A landscape with many peaks, sampled at points; each row gives a point and its height.
A climber steps from a point to whichever of its 2 nearest points has the largest rise for the distance, and stops where none of them is higher. Distance is the straight distance between rows; heights are no part of it.
(409) (h 184): [-16  13  -9  -1  -9  -7   2   9  -1   4   2  13   2 -22  -7  -7  -8  -4
   4 -14  -8  -1  -3  -3   1   3]
(716) (h 444): [  3  20   2  -1 -11   1   1   4  10   7  14  15  11  -2  -3  -7  -4   5
  11  13  -1 -16  -3   5   1  18]
(669) (h 584): [ -5  18   9 -11 -10   8   4   5  12   1  16  -5   2 -25   1   3  -5 -12
  -2  -5  -5  -4  10  11  -7   5]
(427) (h 135): [-14  -1 -11  -7  10 -18   7   8 -10 -11  -4  16  -9  -1  -1 -10 -10  14
   9  -3  -2  11  -2 -11   1  -2]
(616) (h 411): [  8  -4  -8   9  -8   2  -4   7   5  14  -3   1   4   8  -6  -6  -7   2
   6   8  -4  -5 -19  11  -2  -2]
(485) (h 183): [ -1  -2  -1   5  -1   3  -5  -7  -5   3 -15 -13   1  -7   1   3  11 -13
  -9  -9  -2   2   3  -3   6   0]
(774) (h 487): [ -3   3 -16  -2 -11 -10  -2  14   9   6  15  20   2  -2 -12 -14 -21   7
  17   3  -3  -3 -24   3  -7   0]
(745) (h 259): [  0  12 -14  21  13 -22  13   5 -16  -6 -12  21   9  22   2   3  19  23
  -3   2   3  -6   6 -25  22  10]
(792) (h 71): [ -5   7  19  -3   3   9 -10 -25  -1 -17  24  18   7  14   1  17  18   4
  -3   2  14 -22  24 -26   6  13]
(506) (h 99): [ -4   5  18 -21  12   2  10  -6   2 -14   6   4  -8   2  14   2  -1  13
   3  13   3   5  18  -2   0  15]
(418) (h 503): [ -2 -26  -2  -5  -1   4  -7  -2  -2  -9   7  -1 -11  -1  -6  -2 -16   0
   0 -16  -2  17 -13  -5 -14 -30]
(788) (h 568): [-11  -7 -10   0  -9  -3  -5   6  -1  -2   9  11  -3 -13 -12  -7 -15  -3
   3 -19  -6   8 -13  -7  -8 -17]
(428) (h 150): [  3   4   3   6  -8   9  -9  -8   4   5   2  -9   9  -3   0   4   9 -16
  -8  -3  -1  -9   2  -3   6   6]
(467) (h 276): [  5  -8   1   4 -16  13 -14  -4  11  -1  25   3   9  -1 -13   1  -6 -10
  -3  -8  -1  -6  -9  -4  -7 -16]
(834) (h 498): [  0 -20  -4  -4  -3   3  -3   3   3  -1   4  -2  -7   0  -5  -6 -16   1
   5  -8  -3  11 -18   5 -12 -20]
(278) (h 502): [ 12 -28   0  11   1  10 -10  -6   3   2   0  -2   1  32  -5   0  -7  10
   3  13   3   5 -18   1  -4 -16]
(260) (h 504): [-16  -1  -2  -8  -4  -2   2   5  -2  -5   6   3  -6 -23  -5  -3 -11  -7
  -1 -21  -6  12   1  -3  -7 -13]
(410) (h 407): [ 19  -2   3  11  -1   7   0   4   4  26 -31 -42  -9   4  12   1  11 -20
   3  11   7  -2   2  31  -5   3]
(365) (h 458): [ -4   7   7 -15  -4   6   6   7   6   0   8 -16  -7 -30   3   4  -7 -16
  -5 -12  -5   9  10  17 -14  -8]
(252) (h 273): [  3   3 -12  21  12 -16   8   5 -13  -1 -17  12  10  25   0   0  13  18
  -4   7   2  -3  -2 -15  18   4]
(628) (h 551): [  0  -9  13 -14   3  14  -5  -8   5 -13  15 -21  -4 -16   1  12   1 -19
 -20 -14   1  10  18   6  -9 -14]
(829) (h 146): [-18  11 -18  -3  11 -27  13  15 -13  -3 -11  19  -4 -10  -1 -11  -5  13
   6  -6  -5   7   1 -10   7   8]
(403) (h 287): [  5  -8 -17  24  12 -22   9  11 -10   3 -21   9   7  28   0  -5   8  20
  -2  10   0   5 -10  -9  13  -5]
(239) (h 266): [  8   2   5   1   6   1   3  -3  -4  11 -30 -29  -6  -7  14   4  14 -14
  -5   5   2   4  10  15   2  10]
(227) (h 93): [-10  -2  17 -27  15  -4   8  -7   0 -26  12   9 -14   7  11   0  -8  20
   8  12   7  11  17 -12  -4   8]
(704) (h 368): [ -1  -2  -4   1 -12   7  -6   3   3   6   3 -14   1 -23  -7   1  -2 -21
 -11 -19  -6   4  -4   6  -8 -14]
(235) (h 447): [  4 -21   9  -8   3  10  -7  -7   0  -6  -2 -25  -6 -10   2   9   1 -16
 -14 -15   1  17   5   7 -10 -20]
(138) (h 283): [  8  -2 -15  14   5 -13   6  15  -6  19 -30 -10  -1   7   1  -7   2   3
   4   9  -4   2 -14  19   1  -3]
(539) (h 127): [ -4 -13  -8  -4   4  -8  -2   4  -2  -8   5  14  -7  11  -5  -9 -15  14
  10   2   1   9 -12  -9  -5  -9]
(602) (h 306): [  6   4   3   2 -19  14  -9  -1  14   5  27   3  12  -5 -11   0  -6 -10
   1  -1  -1 -11  -9   4  -7  -5]
(570) (h 346): [ 10   2  -2   9 -19  11 -10   1  13  14  14   1  11   1  -9  -3  -6  -9
   4   3  -3 -13 -17   9  -5  -3]
(321) (h 461): [  7 -28  -8   8  -4   4 -11  -1   2   1   5   5  -2  25 -11  -6 -15  10
   7   3   2   7 -25  -2  -8 -23]
(280) (h 460): [ 19   0  12  -1   5   9   4   6   5  17 -26 -36 -12   2  17   2   5 -12
   6  16   7  -2   6  34  -9   5]
(63) (h 480): [ 22 -31  18  -4   1  23 -10 -10  13   0   8 -24  -3  21   5   9  -6  -3
  -5  10   6   8  -9  17 -13 -15]
(371) (h 311): [ -2   1 -13  15   2  -8  -1  -1 -12   4 -19   4   5   5  -3  -3   9   0
  -4  -3  -3  -1  -4 -10  13   1]
(271) (h 122): [ 3  8 12 -4  0  8  0 -9  3  0  2 -3  5  0  6  5  9 -3 -3  7  1 -8 10  0
  7 16]
(543) (h 459): [  5 -25  -6  -6  -4   3  -4   4   8  -3  14   3  -9  12  -8  -8 -25   8
  11  -1   1  11 -28   5 -16 -21]
(670) (h 359): [  2  -2 -12  14  -5  -3  -4   5  -4  14 -14  -1   5   2  -7  -5   1  -4
   0  -1  -6  -1 -14   3   5  -4]
(48) (h 570): [ 14 -30  11   1   1  16 -10 -11   6  -2   2 -12  -2  23   2   5  -5   2
  -2   8   4   9 -10   6  -8 -16]
(411) (h 564): [  7  16 -16  15  -3 -17   6  13   1   8   4  26  18  17  -7 -11   2  18
   9  18  -1 -16 -11  -5  10  15]
(179) (h 213): [ -8  15  -8   1  -5  -7   4  10  -2  11 -11   1   0 -21  -2  -6  -2  -7
   3  -7  -7  -3  -4   7   2   7]
(258) (h 114): [ -3  20   0  -5  16 -13  19   4 -11  -3 -16   5  -2  -1  13   0  13  16
  -1   9   0  -1  16  -1  15  25]
(316) (h 562): [ -8 -17   5 -13   0   7  -2  -2   2 -16  18  -4 -11 -14  -4   2 -14  -6
  -6 -19  -2  18   2  -2 -15 -27]
(814) (h 507): [  5  10  -9   8  -9  -5  -2   6   6   7  13  24  14  13  -9 -11  -6  11
  11  15   0 -14 -12  -2   2  10]
(631) (h 78): [ -8  -3  22 -10  13   8  -9 -26  -3 -25  20  13  -2  11   5  24  15   5
  -6  -2  13 -13  30 -30   2   4]
(532) (h 522): [ -9  -3 -17   3 -11  -8  -6  10   2   4  11  18   1  -6 -15 -12 -19   3
  10 -10  -6   1 -20  -5  -5 -10]
(845) (h 429): [ -3   8 -13  17  13 -12   6  -7 -22  -1 -28  -1   4  10   6   6  29   3
 -12  -6   4  -1  11 -18  26  13]
(768) (h 90): [-11  -6  20 -21  16   2   3 -13  -3 -27  10   9 -14   6  11   9  -1  15
   2   3   8   8  24 -19  -2   3]
(336) (h 471): [  0  13  -7  14   8  -6   5  -8 -15   0 -17   3   8  10   4   5  24   4
  -8   1   3  -7  11 -14  23  18]
(692) (h 314): [ -2  10  -3   4 -13   5  -4   1   4   9   0 -15   4 -25  -3   3   4 -24
 -10 -15  -6  -3   0   6  -1  -1]
(496) (h 544): [  2  15  -7  12  -1  -4   3  -3  -6   5  -4  13  13  10  -3  -2  13   6
   0   9   1 -14   2  -9  17  17]
(531) (h 61): [ -5  20  17  -8   0   6   1 -16   1 -12  22  21  11   8   3   7  13  10
   2  10  11 -20  22 -16  10  25]
(346) (h 432): [  3 -13  -1   1  -9   8  -7   1   3   4   4 -10  -1  -8  -6  -1  -7 -12
  -5 -11  -4   6 -12   7  -9 -19]
(45) (h 455): [ 19 -18  21 -12   4  18  -1  -5  12   1   2 -23 -10  10  13   7  -6  -1
   0  16   4   8  -2  23 -14  -5]
(395) (h 43): [  6   6  33 -22   5  15   3 -13  13 -13  20  -4   1   6  14  10   5   6
  -2  19   7  -7  23   3  -1  21]
(3) (h 623): [  9  12  -9  11   3 -12   8   9  -1   7  -6  13  11  17   0  -7   5  16
   5  19  -1 -11  -6   1  10  14]
(216) (h 563): [ 17  -5  16  -5   1  15  -2  -3  10   8  -9 -27  -6   2  12   7   3 -10
  -2  13   3   0   4  22  -7   4]
(457) (h 255): [ -4  17 -11   9 -14  -2  -1   9   1  19 -13 -11   2 -25  -3  -3   2 -20
  -1 -11  -8  -7  -6  10   0   5]
(172) (h 406): [ -9  22   5 -12 -12   0   5   3  12  -3  25  21   7 -11  -3  -5  -9   5
  12   6   0 -10   4   0  -4  17]
(325) (h 160): [-13   9 -20   2  -1 -21   4  16  -5   4  -4  20   0 -11  -8 -14 -12   8
  10  -7  -7   1 -10  -5   2   3]
(245) (h 310): [  6  -6 -17  14   8 -16   6  14  -6  11 -21   2   3  15  -2  -8  -1  12
   3  10  -4   4 -17   6   4  -5]
(472) (h 454): [  3  -1 -14   2  -4 -10   0  13   4   8   3  12   1   9  -7 -12 -14  11
  12  10  -3  -2 -20   7  -2  -1]
(360) (h 53): [  1  14  25 -16   3  10   4 -14   8 -12  20  11   7  10   9   6   9  12
   3  18  10 -14  22  -6   6  26]
(47) (h 381): [-11   7 -15  16  10 -14   2  -7 -24  -4 -25   6   1   1  -1   4  22   1
  -8 -16   1   0  10 -24  21   5]
(620) (h 302): [  5   4  -1   3   2  -2   4   7  -3  16 -28 -20  -7  -9   8  -2   6 -11
   3   3  -1   1   0  21  -2   4]
(31) (h 249): [  5 -19   5   2  -7  12 -15  -9   6  -7  17   2   1  10  -7   3  -7  -3
  -2  -5   1   2  -7  -8  -7 -21]
(4) (h 642): [ -2 -12   7 -13   0  14  -5  -3   3 -14  22 -16  -4 -18  -6   8  -7 -16
 -17 -18  -1  13  10   5 -14 -26]
(465) (h 354): [ 12  -3  -5  10  -1   0   2   9  -2  27 -35 -35 -10  -5   5  -3   7 -19
   5   2   3   3  -7  29  -8  -6]
(349) (h 465): [ -9  23  11 -14 -12   6   6   3  14  -3  26   9   6 -20  -1   0  -7  -3
   5   2  -2  -8  11   5  -4  14]
(71) (h 108): [  0   6  15 -10  10   5   5  -9  -2  -8  -2  -1  -1   3  12   5   8   7
  -3  10   3  -3  17  -3   8  17]
(800) (h 446): [-14   2   4 -20  -2   4   8   6   5 -10  17  -6 -10 -29   0   2 -16  -9
  -3 -16  -6  16   7   9 -15 -14]
(727) (h 223): [  8  -6   3   5   0   7  -8 -13   1   9 -17 -30   0  -2   9   9  19 -23
 -14  -4   2   2   8   5   5   5]
(303) (h 85): [-14  -9  19 -14  19   2  -4 -20  -9 -30   9  11 -14   7   8  19   6  12
  -3  -6  10   2  30 -30   0  -3]
(171) (h 325): [-14   1 -18  18   3 -12  -4  -4 -20   0 -22   8   2  -4  -7   0  12  -4
  -7 -20  -3   1   1 -22  15  -4]
(664) (h 129): [-15  21  -9  -5  15 -20  18   9 -14  -3 -17  13  -3 -12   7  -5   6  12
   2  -3  -3   3  12  -6  13  20]

Two climbers start at each pair of points below. Name the first point that both come to, or write never.
(427), (258) => (829)
(138), (727) => never
(531), (395) => (506)
(704), (467) => never

For each start below, name the point where the climber stops.
(360) => (216)
(227) => (216)
(457) => (4)
(543) => (4)
